Points on a hilly landscape, in no order, each with its height.
From any point a ball rolls to the lowest of the 2 points nearest to it. It stops when none of these is lower. Distance is the straight distance between rows; heights are no part of it.
tapi: [-28 -28 -15 -38 -16 -26 -10  19  24   9  -6  13  31  -9  13 -20  -4  -2
   4   8   7   0]  h=28.6
figaf: [ -7 -19 -20 -16   8  -6  -6  13   9  23 -13  -1   9  20  -8 -11   6  -6
  28 -18 -10 -19]  h=73.5
nabuk: [ 18   9 -12  11   1   9 -20 -19   3   5  19  13   9 -12  -4  35  -5  -5
 -16 -10  11  14]  h=41.1
bizu: [ 17  -7 -22  -1   2  -6   6   2 -12   2 -19  19  13 -25 -27   7   7   7
  -4  18   6  -6]  h=39.6
bepo: [ -2 -21 -15  25  -7  11  -8  -3   6 -15  16 -13  21  31   1  -6  11  -4
   0 -13 -23   8]  h=44.2
vuna: [-30   0   4  11  -1  -3   4  -7  22 -12  27 -10   1  13  24  11 -10  -9
   0  12  13   6]  h=42.7
Febab: [-19   6  19  21 -17   0 -15 -28  13 -25  10 -12  -1  18  12  25   6   9
 -12 -16  -6  12]  h=47.4
maziv: [ -6  -3  15  -7 -13 -13  11  17 -10  13  16  20  -4   6  22   5 -13   8
 -14 -12  10   1]  h=12.5
fas: [ -7   6 -15 -10   0  -7  -3  -1   9 -19 -25  -4  26  18  10   6   3  -8
   9  -2  -2  -8]  h=47.1
dul: [ 25   0   2  17  13  23 -14   3  -8  38  24  17   2 -14 -17  -1  -9   8
 -21 -21  -3   7]  h=53.1
saz: [ -5   7  26   1 -12  -4   2   7  -4 -12 -11   5  -4  16  41 -18   2  -2
  -4 -35   1  -2]  h=37.0
fudi: [-31 -15 -25 -22  -7 -16  -3  14   7  22 -21   9  23  -8 -11 -13   7   9
  14  16 -13   1]  h=32.6
kepe: [-11 -34  -1   4   1  -6   6 -13   6 -17  18   0 -11   9  -7 -10 -13  -7
 -11  28  19  -2]  h=56.5
fulob: [-23   0  20 -16 -11 -11   1  24  -5   7 -17  16   4  -6  38 -31  -9 -16
   1 -20   4   3]  h=33.1
Kegus: [ -3  10 -31  27  11  -8  16 -10   4  -6  -1 -16   8  -1 -10  23   9  -6
  18  10   0   2]  h=65.6
nat: [ 15   2  30  31   6  10   3   6 -29  27  15  22   5  -3  -6 -12 -11  13
 -38 -21  -4  -1]  h=50.7
Siz: [ 17   3  17  -1  12  27 -27 -16  23  -5   2   0 -20   3  -6   6  -8  -2
  18  -5  -5  -5]  h=18.9
Sido: [ 39   6 -36   2  10  15  11   2  -9 -19   2 -16  -8  16 -11  15  -8   2
 -10   4  -1  10]  h=27.1
Gosus: [  9   9  -7   3   2  23  10  14   3 -27  -7  -6  15   5  -1  15 -11  12
  11  32 -30  15]  h=25.0
vaguv: [ 27  30  39   9  -2  10 -15  -7 -27  -8 -26  18   0   0  11  -5   1  -3
 -12 -39 -10  -6]  h=51.5
fanug: [-12  -7 -35   4   0   0  16  12  -9   8   9  -1  -4   3 -14   2 -10  -4
 -10  12   3  17]  h=26.9
Muta: [ -7 -20  16  21 -11   4  -2  -5  -6  -8  -2   5  -1  18  -5  -5   1   5
  -3  -7 -19   2]  h=48.5
potur: [ -4 -18  19  -4  -9 -23  -6 -13 -12  11   5 -16  22  25  -5  11  22  -4
  10  -7 -15 -24]  h=56.4
buzu: [  7  20  19  25   0   7 -16 -33   4  -3  14  -1 -10  -4  -8  39  -2  15
 -17 -13  -1   8]  h=44.1
pov: [ 44  -7  17  14   6  22  -2  10   2  16  29  21  -5 -31   3  -5  -7  11
 -10   0   8   3]  h=55.3
tel: [ -5  30  52  11   4   9 -11 -12 -25  12 -15  11 -15   0 -10 -25   2  19
 -37 -18  -6 -13]  h=51.0
rol: [  2   7  39  -1 -10  14 -13   6 -26  26  19   8 -27 -14 -10 -27   3   1
 -12  -5 -20  10]  h=61.5
bol: [ 19  -5   6  24   3  31 -16 -14   3  -6  28 -23   7  18  -8   3   9   6
  -8   0 -24   6]  h=37.5
nulak: [ -7 -32 -15 -31  14  -8 -16  12  42  12  -9  10   5   8  -8 -18  -3 -10
  29 -10  19 -23]  h=75.3
tozol: [ 19  16 -30 -19  -8   9   2   8 -10 -17   0 -11  -7  -6   4  15   4 -13
   8   4 -10  18]  h=11.2
dukip: [ -9 -13 -21 -15 -19 -35  -4  -7  -6  -8 -17  -9  26  12  14  -3  19 -15
   6 -20  -3  -3]  h=50.1
tonat: [ 10   8 -33 -11  29  16  -2  15  21  15  -5  -5   0 -13  -3  -2   2 -22
  22  -6  21   2]  h=41.6
duni: [ -8   1 -12  -7  24   8   7   3   9 -17 -30  -6  20   8  -6  -2 -14 -17
  17  23   2  -9]  h=44.7
fil: [ 12 -11  19 -17   2 -14 -14 -16   0  12   7  -2   4  17  -6   1  16   8
  -4  -7   9 -35]  h=53.2
Ravak: [ -5 -30 -25   5  28  10   1   9  18   3   2  -3  23  -8 -30 -17  -3 -16
  10  30  11 -11]  h=24.9
Zul: [ -4  -7 -12  -3 -15   4  -4  14  -9  10  -1  15 -12 -30   9 -42  18   8
 -13 -10   4  17]  h=40.7
Niriz: [  8  -2  15 -14  -6  -3 -13   8  -5   4  -7   4   4  31  17 -27  13   5
 -10 -39  -5 -21]  h=41.7
Sidi: [ 38 -11  15   0 -11   9   5  24 -13  13  22  33 -21 -16   2 -15 -12  14
  -9 -18  -4   4]  h=57.6
fonup: [ 33  27  36 -10   7  25 -11   0   7  10 -10  27 -46 -16 -16 -20 -24  33
 -18 -11  -5  -8]  h=16.3
Deku: [ 22  22  34 -23  -7   0  -2  -2  -8  -6 -13   8 -12   3  13   7   7  22
  -3  -7  -4 -23]  h=47.9
Gezu: [  1   6 -25   1  13  10   9   8  24  -7   0  16  -6  -9  -2  20 -22  16
  -5  17  21   4]  h=35.3
sis: [ -4  18  27   6   0   3   1 -12 -18  10  -4  -8  10 -24  12  -6  27  -1
  -5   5   3 -11]  h=65.7
limin: [ -5 -16 -26  -2   4  -8  -1  -1  13 -10  13 -12  33  -8 -15   1  10 -19
  24  42  -9  -5]  h=32.9
Sav: [ 34   7 -23  17   5  18 -11 -17 -11 -11  12  -3  -2   0 -25  27 -12  -1
 -29  -1  -3  25]  h=36.6
Pab: [-12 -11 -41  13  14  -4   1 -18  15 -10  -8  -9  -2  11 -22   0   1 -10
  12   4  13  -7]  h=68.1
pud: [-31  -2 -14  19 -12 -41   6 -27  16 -26  13 -40  19  14   4  19  25 -13
  11   6   4  -6]  h=59.0
Panon: [  7  23  10  17  22  25  10  -5 -11  20  29 -24 -15  -4  -7  11 -11   9
 -23  15  -1  12]  h=52.4
banod: [ -6  -8 -26   6 -16 -15  13   4  -2 -29   5  -8  25 -12  -3  14   3 -11
  13  37 -15  16]  h=38.7
leram: [-13  -2 -37   1  16  -3   3   3   2  13 -15 -13   0  20 -26   5  -7 -19
  31  -4 -15   0]  h=71.1
Vep: [  1  19  22  -5  16   9  20   1 -11  -2 -19  -9 -17   0  -3  13 -16  -1
   6  26   4  -8]  h=36.9
lefud: [  6  -3  16  15   2  19   1  -4 -19  12  21  -8 -23  -6 -24  -6  -5   9
  -7  18 -20  14]  h=57.2
pide: [-39  -1   7  10 -30 -27 -14 -19   2  -8  19 -17   4  22  -1  29  24   7
  -9 -17 -17  11]  h=50.9
Kov: [-15  -7 -11 -20  -3  13  -2  36   8   9  -7  16   8  -3  10  -7 -19 -12
  22   5 -14  19]  h=24.3
gef: [  3   4  38  34   3  12  -4 -18 -19   1  -3   3  -7   8 -14  -1  -5  16
 -27 -13 -14   0]  h=47.8
rur: [ -1  17  26 -15   4   9 -12   2 -24  33   3   7 -13 -23  -4 -10   6 -14
  -3  -3   2  -2]  h=64.0
Sutaf: [ -2 -29 -36   0  19   8   6  18   8  12  22  -1   4   6 -29  -1 -20 -13
  -4  24  13   6]  h=9.3
ruzu: [ 25   2   4  16  23  28  -4 -13  15 -12  15 -17  -2  17 -11  16 -14   4
  11  16 -12  -9]  h=29.0
Keku: [ 29  28  17   4  -3   9  11   4 -15   8  -6  14 -40 -19  -2 -16   0  35
 -15 -19  -5  -2]  h=23.5
Rogab: [  6 -11  14 -20 -14 -28 -10 -10  -5  12 -14  -2  -2   6   7 -30  37  11
   3 -23   1 -33]  h=48.0
vut: [ -8  14 -30   3  15   0  10   4  36  -2  -6  -1   2 -16  15  15  -8  -6
  28   2  24  -1]  h=38.3
zarop: [-28  -6  11  17 -32 -31  -4 -14 -18  -8  -9  -6   3  -5   3   4  33   7
 -10 -21 -12  11]  h=54.5
kos: [ -2 -16  -6 -17  -9 -18  -4   7   0  14  -6  21   6 -25 -12   6   3   0
  17  14  -2   0]  h=36.5
Zadep: [  0  -2  20   8  -1   6  25   7 -10 -25 -22  -5  -4   5  11   2  -7   4
  16  24 -15   3]  h=31.1
soga: [ -6  -5 -18 -18  -6 -12  11   7   5 -24  10  -8   8  -2   9  14 -14 -34
  16  28   7  12]  h=44.0
Mobep: [ 32  13  19   1  22  29 -16 -15  13  -7 -18  11 -27  -1 -17  -2 -22  22
 -10   0   5  -8]  h=7.9
sobo: [ 17   3  -5   3  28  18   2   8   1  37  12  -4 -11 -19  -1 -16   6 -10
  17 -11  19  -6]  h=45.6
sola: [ 11  16  19  -2  10  13  -8  -3  -8  -4 -26  18  10  -2   2   0  -4   6
 -19  -8   5 -14]  h=49.8
mif: [  0   1 -20  -3 -25  -2 -15  -9   2 -15   2  -2 -15 -11  15 -21  28   0
 -17 -21   7  18]  h=38.4
Pibo: [ -1 -33  -7 -29  -5 -17 -17  -8  32 -12  -1   6  -5   6   4  -3  -8 -19
  30  -2  15 -10]  h=77.1
tera: [-30  11  -1 -20 -13   1  -2  21   6  11  -9   9  -6   4  19  -9  -3   3
  13 -16 -11  14]  h=28.8
Saf: [ -4 -12   5  13  10  12   6  -9   2 -14  33 -21   1  14   9  -5 -10 -30
   6  22   7   5]  h=49.2
Bot: [-18 -11 -17   3 -21 -55  12 -17  -3 -20 -23 -32  23   9   5  12  29 -12
  16  -6  -4  -8]  h=54.3
mos: [  2   5 -24   0 -27  -5  -3  -2  -5 -18  10 -19  -8  -4  19   3  21 -12
  10 -14 -13  25]  h=27.3
pibaz: [ -8  -4 -16  -8   3  24  -7  16   5  -5  -6   8  16   7 -19   5 -19  -9
  12  18 -28  18]  h=18.0
tano: [ -6  20  -8  37   2 -11  25 -13  -8  -8   2 -21   1  -7  -1  37  18  21
  -8   4   6   1]  h=63.7
digo: [-20   8  -1   9  11  17   5  -6  22 -15  10   3  -5  -8   9   1 -19   4
 -18  30  28  14]  h=38.6
gime: [ -5  24  23   8  17  19  -2  -1  -8  14 -21  24 -16 -18 -12 -18 -16  12
 -20  -9  11  -4]  h=51.3
bolig: [  1  26   9  17  25  19  13   0   4  25  12  -9 -18 -12  14   9  -9   1
   6  -1  17   2]  h=49.0
Lelo: [ 14  -4  10 -19  21  11   9  10   7 -10 -19   9  -4  -8   2  -3 -20 -11
   8  25  20 -14]  h=41.5
Vaba: [-20 -20 -10 -23 -10 -12  -7   9  17  -8  -7  19  20  11  22 -11 -14  -8
 -15  -2  22   1]  h=24.8
kazel: [ 15  -2  35 -32   4  13 -13  -2   3 -13 -11  10 -16  -1  -2  -7 -10   6
   1  20   6 -19]  h=44.9
Ganes: [-22  -4 -10   1  -7   8  15  24 -11  11  -9  16  -9 -21  -7 -22  -6  13
  -9  14  -5  23]  h=35.6
tav: [ -3   1  25 -16 -14 -35  21  24 -14  27  -3  19  -8  -4  25  -7   0  10
   8 -25   1 -16]  h=20.1
raz: [ -3  12   2 -14  -9 -23  20   6 -19  21  -6 -10 -18   4   7   1  17  20
   4 -12   2 -14]  h=29.1
tobar: [ 12 -23   7   8 -15 -30   1 -21 -15 -24   0 -24  21  20 -16  24  25 -10
  20   1 -21 -15]  h=59.9
tove: [-19  16  -1  20   3 -27  23 -18   5 -17   1 -33  12  15  15  32  18   2
   2   5  17 -13]  h=61.9
dorum: [-32  -2   3 -14 -11 -27   8   7  -6   8   5  -1   7  22  26  -4 -10  -3
 -22  -8  18   1]  h=19.4
rifu: [ 10  22  -4   1  -3   1  22  23 -19  24  -1   3 -25  -7  13 -13   5  28
  -6 -24  -1   1]  h=30.1
Gutin: [-11 -10 -32 -33 -23 -30  -6  -4  14 -24   0   0  23 -24   1  10  -2 -30
  10  32  12  17]  h=48.7

Call two points neighbours if one is among the 2 nearest of the other. Go from one point of each pair to the other, from neighbour to neighbour, staying as low as possible. Name the highest point that can't be avoided.
Sutaf / tozol | Zul
Mobep / gef | Muta
maziv / Gezu | sis
tozol / pibaz | gime
Mobep / Sutaf | bizu
Mobep / maziv | rifu

For each start below, name the point where the ball stops.
potur | pibaz
pide | tozol
rur | Gezu
